A landscape with many peaks, sampled at points; each row gives a point and its height.
From any point a climber steps to the highest of the 2 points nearest to it. It stops when none of these is higher. Distance is the straight distance between rows; heights are no part of it.
vemu: [ 11 -15 -12   2 -10 -23   6   3 -34  -1  -2 -62 -13 -17  58  10  -7  11
  22   9  -3  -5 -30   5]  (h 279)
mozav: [-10  13  -2   7  -4   8   1  12  21 -32  23  33   2  34 -46  -4  -7 -11
  10 -11  12  -9   8   8]  (h 779)
setum: [ -3  -3  40  -8  22   9  13 -10  19 -11 -14  24 -13  -1  41 -21   5 -19
  10  -4  15  11  17  -9]  (h 477)
seni: [-23  47  10 -19 -10  -5 -19   0  -5 -16   6  -7 -11  24 -45 -13  -5   3
  21  -5  -1   2  -8  10]  (h 489)
kupul: [ -6  28   3 -23   6 -10 -22   8  -9 -26  -1  -3  -5   0 -24   6 -12   3
  17   5  -3   6  -7   8]  (h 393)
fuze: [ 11 -12 -26  34 -36  14  21  10  -4   0  24  15   3  33 -26   7  10   5
  -8   1  -8  -9  15  -3]  (h 487)
sok: [  5 -27 -27  10  -6 -23   8  29   5  -4   3 -33  18  -7 -17   6   5  27
  -3  -4  -5 -39 -29   9]  (h 306)
Bis: [ -7  -9 -13   6   4 -24 -16   4 -38  -3  -4   1  36  24  34 -14 -49 -31
   1  62 -31  23  14   0]  (h 424)
Dapod: [  3  -3 -13   8 -25 -10  15  19  -4  -8   7 -27 -20  20 -19 -17  11   9
   7 -13   5 -28  -7  10]  (h 31)
burek: [  9 -21 -15 -21  19 -18  -9  13   2  12 -16 -33  36 -36  19  12 -24  19
   5  27  -5 -27 -38  -1]  (h 246)
lavo: [ 10  23 -23   8  -8  12  -6  -1 -15   8  -1  -8   9   6 -35  22  -4  11
  -4  14 -12  -1   1   7]  (h 297)
Lonu: [-20 -33   8  -1  19 -23  -8  -3 -29  -9  -8   2  36  15  45 -23 -50 -39
   4  50 -22  28  17   3]  (h 505)
Tomop: [ -5 -20  11 -21   4 -22   7  18   6 -19  -4  -8 -13   8  19 -34  -7 -19
  23   3  10 -18  -6   4]  (h 404)
kerud: [ -7 -19 -33   5   0 -23  -8   7  -9  -9  10   8  30  17  -7   3 -19 -12
 -19   8 -27  10  -3  13]  (h 171)
dunak: [ 16  25  -4 -19  31   8 -26  -3   2   2 -18 -22   5 -45  -9  32  -9  24
  10  18   4  -4 -19   1]  (h 275)
Vok: [ 16   5   9   2   1  17  -2 -22  26  30  -7   4   0 -37  -3  13  28  10
 -27 -15  -4  -3   6 -14]  (h 468)
Lin: [ 19   9   1   6 -26   6  21  16  -4  -8  -2 -21 -30  18  -4 -10   8   5
  27  11  16 -27   0  -3]  (h 64)
zile: [ 21 -28  -9  15  -9   0  20   6 -16   8  -3  -4  -7 -11  33  22   7  16
   0   1   4   3   1  -2]  (h 445)
buvut: [-19  37  20 -15 -35  12   0 -16 -15  27  -3   2 -28  36  14 -43  13 -24
  13  -1  -1  16   4  -9]  (h 181)
fekab: [-19  10  15 -15  42  12 -28  -7  43 -24  13  54  11  -5 -17  -8 -17 -22
  -4 -11  11   8   3  -5]  (h 462)
sapa: [-15  -5  -7 -22  13 -31 -22   1 -23 -11  -1 -33  -5 -28  13  15  -9  14
   3  -9 -13  14 -27  12]  (h 173)
zodar: [-11 -29   2   2 -19 -33  19   3 -35  10  -9 -51 -32   7  52 -37   4 -14
   9  -4  -7  -5 -12   4]  (h 162)
mipi: [-21  26   6 -30  -8 -13 -28 -29 -22  27  -8 -14   7   4   5 -22 -16 -28
  -5  23 -34  24   5  -2]  (h 288)
Fon: [-12  28 -25   5  -5   9 -21 -12 -11  17  11   0  23  20 -58   6 -11  -3
 -22   9 -24   3   4  11]  (h 245)
ner: [-21 -16 -13 -16  10 -30 -11   2  -8  -7   4  -7   1 -14  -1   5  -2   3
 -21 -23 -21  15 -15  12]  (h 132)
zaki: [  7 -22  -7  -4 -14 -32   9  15 -21  -1  -8 -60 -19  -5  41 -19   0   1
  20   1   0 -22 -27   5]  (h 223)
Donop: [ 16 -38 -31  31 -29  -1  21  18  -2   2  15   6  13  11  -6  12  10  11
 -15  -4 -10 -12   7  -1]  (h 412)
mit: [-24 -14  13  -8   4 -11  -1  13  28 -10  21  24 -23  -6 -22 -20  21  -3
 -25 -56  11  -3  -4   9]  (h 62)
runot: [  4  31   4  13 -32  20  11 -10  -8  20  -1  -1 -30  10  -2   2  36  13
   2 -19   6   5   5  -7]  (h 198)
Viku: [ -8 -18   7 -14  35  -2 -14   6  39 -27  15  47  23   4 -11  -2 -28 -23
   4   0  11  -2   1  -2]  (h 529)
megiz: [-29  -3   9 -28  10 -16 -16  -1  16  -7   9   3 -18  -9 -14 -14  10  -3
 -20 -35  -8   9 -14   6]  (h 96)
kovid: [-10 -41  14 -12  23 -19  11   9  -6 -17  -9   7  30  11  48 -16 -39 -21
  17  36   4   8   2  -2]  (h 627)
sev: [ 15 -10  39  -7  17   4  17   9  29  -9 -19  16 -23 -23  37 -16  21   4
  14 -21  39 -10   8  -8]  (h 371)
deni: [ -1  36   3   1 -13  27  -2 -19   4  15   5  26   2  25  -5  -7   0 -22
  -1  10  -8  11  13 -12]  (h 808)
taso: [-15  -4  38   3  20  24  11 -36  -7  14 -19  15   0   6  48 -19  -9 -36
 -13  19  -2  37  30 -15]  (h 665)
sezi: [-17  27  -1 -14 -38  -6  -1 -11 -17  17   5 -30 -29  19 -16 -22  21  -1
   4 -23 -11   0 -13   3]  (h 326)
ves: [ -5  14  28  -6  37  17 -14 -20  50 -11  -1  46  11 -15   5  -7  -2 -22
  -7  -9  14   1  12 -14]  (h 407)
Ter: [ 21   6  -2  24   7  20  19  15  11 -13   7 -13   9  -5 -50  30   5  39
  15  11  26 -28   1   4]  (h 494)
kove: [ -2   6 -19  -8  -8 -30 -20   0 -35 -11   4 -60 -13 -24  25  19  -8  14
  19  -2 -13  -3 -38  14]  (h 220)
Tapan: [-15  45   8   3  -1  13  -7   6   8 -24  11  21  -1  32 -58  -3  -1   2
  17  -5  15  -1   8   8]  (h 621)
Bubo: [ -4  34  20  -2  21  24 -17 -35  -4  16 -15  38   4   7  27  -9 -10 -34
  -7  21  -5  36  28 -15]  (h 527)
zed: [ -4   7  -3   5   8   3   5  14  15 -17   9 -21  13   5 -63   5 -10  17
   9  12   8 -31  -9  10]  (h 585)
lasi: [-11 -17  15  -3 -12 -16  20  -5 -26  -1  -8 -12 -24  15  39 -23   1 -16
   5  -4  -3  19   5   3]  (h 97)
pimi: [ -8  12  20  -8  -5  12   8 -16  10   0  -1  27  -9  25  19 -26  -1 -31
   8   3   1  13  18 -13]  (h 612)
Setek: [ -3  23  -4   3 -50   6  14 -11 -27  29   3 -21 -39  21  10 -14  30   1
   4 -15  -6   6  -6  -5]  (h 260)
nol: [  0  21  13  -4 -31   8  17   4  -2   1   1   1 -38  35  -2 -36  17 -18
  20  -7   9 -12   7  -5]  (h 118)
rol: [  8 -17  -9 -10   3 -22  -1   7  -9   6 -17 -36  23 -12  35  -4 -23  -1
  12  35 -16 -13 -20  -4]  (h 291)
Kifun: [ 17   0  -9  13   1  -1  -8  10 -11 -10   7  -4 -11 -35  -8  54  22  44
   3 -34  15   6  -7   9]  (h 281)
zamiv: [-17 -22   7  -4   3 -25   5   3 -30 -23  -1   8  -3  20  29  -6 -13 -16
   6  -5  -5  29   6  11]  (h 89)
pas: [  8 -21   0  -6   0   5  10 -13  18  23  -6  -5  10 -12  14  -1   4  -6
 -20  -1 -14  -3   4 -10]  (h 568)
zovek: [ 22  18 -31  36 -14  22   8   1 -21   6   4 -15  10  10 -44  36   1  28
   3  23  -4  -8  12   1]  (h 350)
Mif: [-13   0 -37   9  -3  -5 -15   1   3   0  18   6  31  21 -52  -2 -18 -10
 -30   7 -28  -7  -4  12]  (h 211)
ribok: [ -6  13   1  -5  34  10 -14  14  31 -11   2   2   2 -47 -59  24   9  43
 -17 -15  17 -13 -18   2]  (h 583)
Zezo: [-14 -23  38  -5  38  16   5 -27  10   6 -25  16  15 -17  43  -3 -14 -24
 -20   6   5  32  21  -4]  (h 818)
doz: [  1   9   2 -28  24  -5 -19   1  11 -10  -7  -3   2 -26 -15  13  -7  12
   4   3   0   2 -12   3]  (h 325)
Zirem: [  5  -3  -8  18 -28  23  19  -9   9  16  14  20   1  29  -5  -6   9 -16
 -14   3 -11   0  14 -12]  (h 607)
mot: [  4 -18  -2   9 -17   2  15  17  21  -5  16   2  -8   9 -33  -9  17   6
  -5 -28   8 -27   0   2]  (h 8)
vog: [-14   5  -4  -4  24   7  -4  10  32  -6  13 -15  13 -21 -73   4  -5  26
 -17   0   3 -28 -16   5]  (h 684)
kol: [ 26  -6 -10  22  -5  21  12  -5 -12  10  -4  21  -2  -4  22  28   9   9
  -7   9   0  18  20  -8]  (h 573)
gimek: [  8  45  -4  24 -28  32   9  -3 -18   9   3  17 -21  26 -13  14  27  20
   7   0   8  13  16 -11]  (h 146)
Zefo: [ -2  31  24   2  38  25 -22 -34  23  -2 -12  51  10  -5  19  -6 -13 -33
  -5  13   6  21  25 -15]  (h 453)
Dima: [ 16 -25 -11  13  16  -1 -12  10   2   8   1  19  12 -46  -4  47  20  36
 -25 -29  10  10   4   6]  (h 339)
febag: [ 23 -29  15   0   5   1  24  28  21  -9  -6   9 -14 -17  22  -3  17  16
  19 -26  42 -28  -2   0]  (h 296)
vegis: [ -4   0   9   6  -9   7   2   5  25  -5  13  27 -12   4 -27  -4  27   4
 -11 -42  12 -10   8   0]  (h 32)
Duv: [ 16 -27 -15   5  -9 -13  19  18  -8  -2  -9 -14  10   2  31   3  -8   5
  12  23   1 -15 -11  -2]  (h 355)
Fipa: [ 26   6 -20  29  -2  30  -9 -16  -7  25   3  30  11  -4 -12  33  15   9
 -23   1  -4  14  26  -7]  (h 763)
benil: [-27  49  11 -19 -25   3 -11  -8  -4   9   7  -6 -18  28 -42 -26  16  -1
   9 -23   2   1 -10  11]  (h 405)
tud: [ 15 -13   7  13   7  10  -1 -11  11  27  -7  16  -2 -42  12  29  31  21
 -33 -29   2  12  14  -6]  (h 403)
dop: [ 22 -16 -13  13 -12  -4  15  -2 -29  13  -7 -38 -18 -23  52  29   7  18
   5   6  -1   4 -16  -1]  (h 353)
kefil: [ 17  32  -2  42  -6  42  -8 -19  12  14   5  52   6  -3 -14  15  34  15
 -21 -14  10   9  36 -19]  (h 571)
forin: [ -2 -17   0   1   8   3   2  15  32 -33  19  41   8  19 -22  -3  -9 -16
   6 -13  15  -9   4   4]  (h 632)
zer: [ 22  24   6  16   2  11  -5  -7  -5  -4 -10  -6 -24 -38  16  42  30  35
   7 -24  18  11   2  -1]  (h 226)
lud: [  1 -32  11  -7  22   8  10 -18  16  15  -9  11  22 -14  27  -3 -16 -25
 -17  13  -7   8  11  -9]  (h 675)
zinu: [-25 -30  -9  -7   8 -34 -10   4 -18 -19   3   8  24  21  14 -13 -25 -24
  -8  10 -24  23   3  14]  (h 133)
fiza: [ -3 -35  20 -16  21  -9  16  11  18 -20  -3  19  12   6  31 -19 -22 -20
  15  12  15  -8   0   0]  (h 513)
meb: [-20  35   5 -19 -34  -2 -11 -22 -29  29   1  -7  -9  31  10 -25  -4 -22
   5  11 -21  27   3  -6]  (h 234)
Degi: [ 15 -49 -27  20 -22 -17  20  23   7  13   5 -21  16 -13  -1   8  17  22
 -18 -12  -8 -27 -12   1]  (h 351)
serut: [ -4  -1  -8 -13   5 -15 -22 -14 -22  14  -9 -10  26   4  17 -10 -35 -30
  -5  41 -35  17   9  -2]  (h 348)
Lefa: [ 19  -3 -15 -18  33   0 -18   7   7  18 -17 -22  23 -50  -6  31 -18  28
  -1  21   3 -20 -26  -1]  (h 240)
zuzod: [ 14 -20  18 -20   3  -7  15  26  24 -14  -9  -8 -24  -1  10 -33   4  -6
  25  -9  31 -34  -8   1]  (h 324)
golov: [ 18  34  -5  27   0  22   8   3 -14  -6   0 -34  -4  -9 -44  41   6  41
  19  12  19 -15  -3   5]  (h 425)

Call two points neighbours if one is among the 2 nearest of the other. Go from one point of each pair to the other, from neighbour to neighbour, staying as high as possible. Name the lowest point that can't be avoided.
vog / deni -> gimek
vog / seni -> doz
seni / Fipa -> Lefa
Zezo / seni -> ves
deni / kovid -> febag

Where does a climber stop that starts at each point below?
Lefa -> seni
Kifun -> Zezo
Lin -> kovid
zinu -> vog
ves -> mozav
zovek -> vog
zer -> Zezo
runot -> seni
febag -> deni
sok -> deni
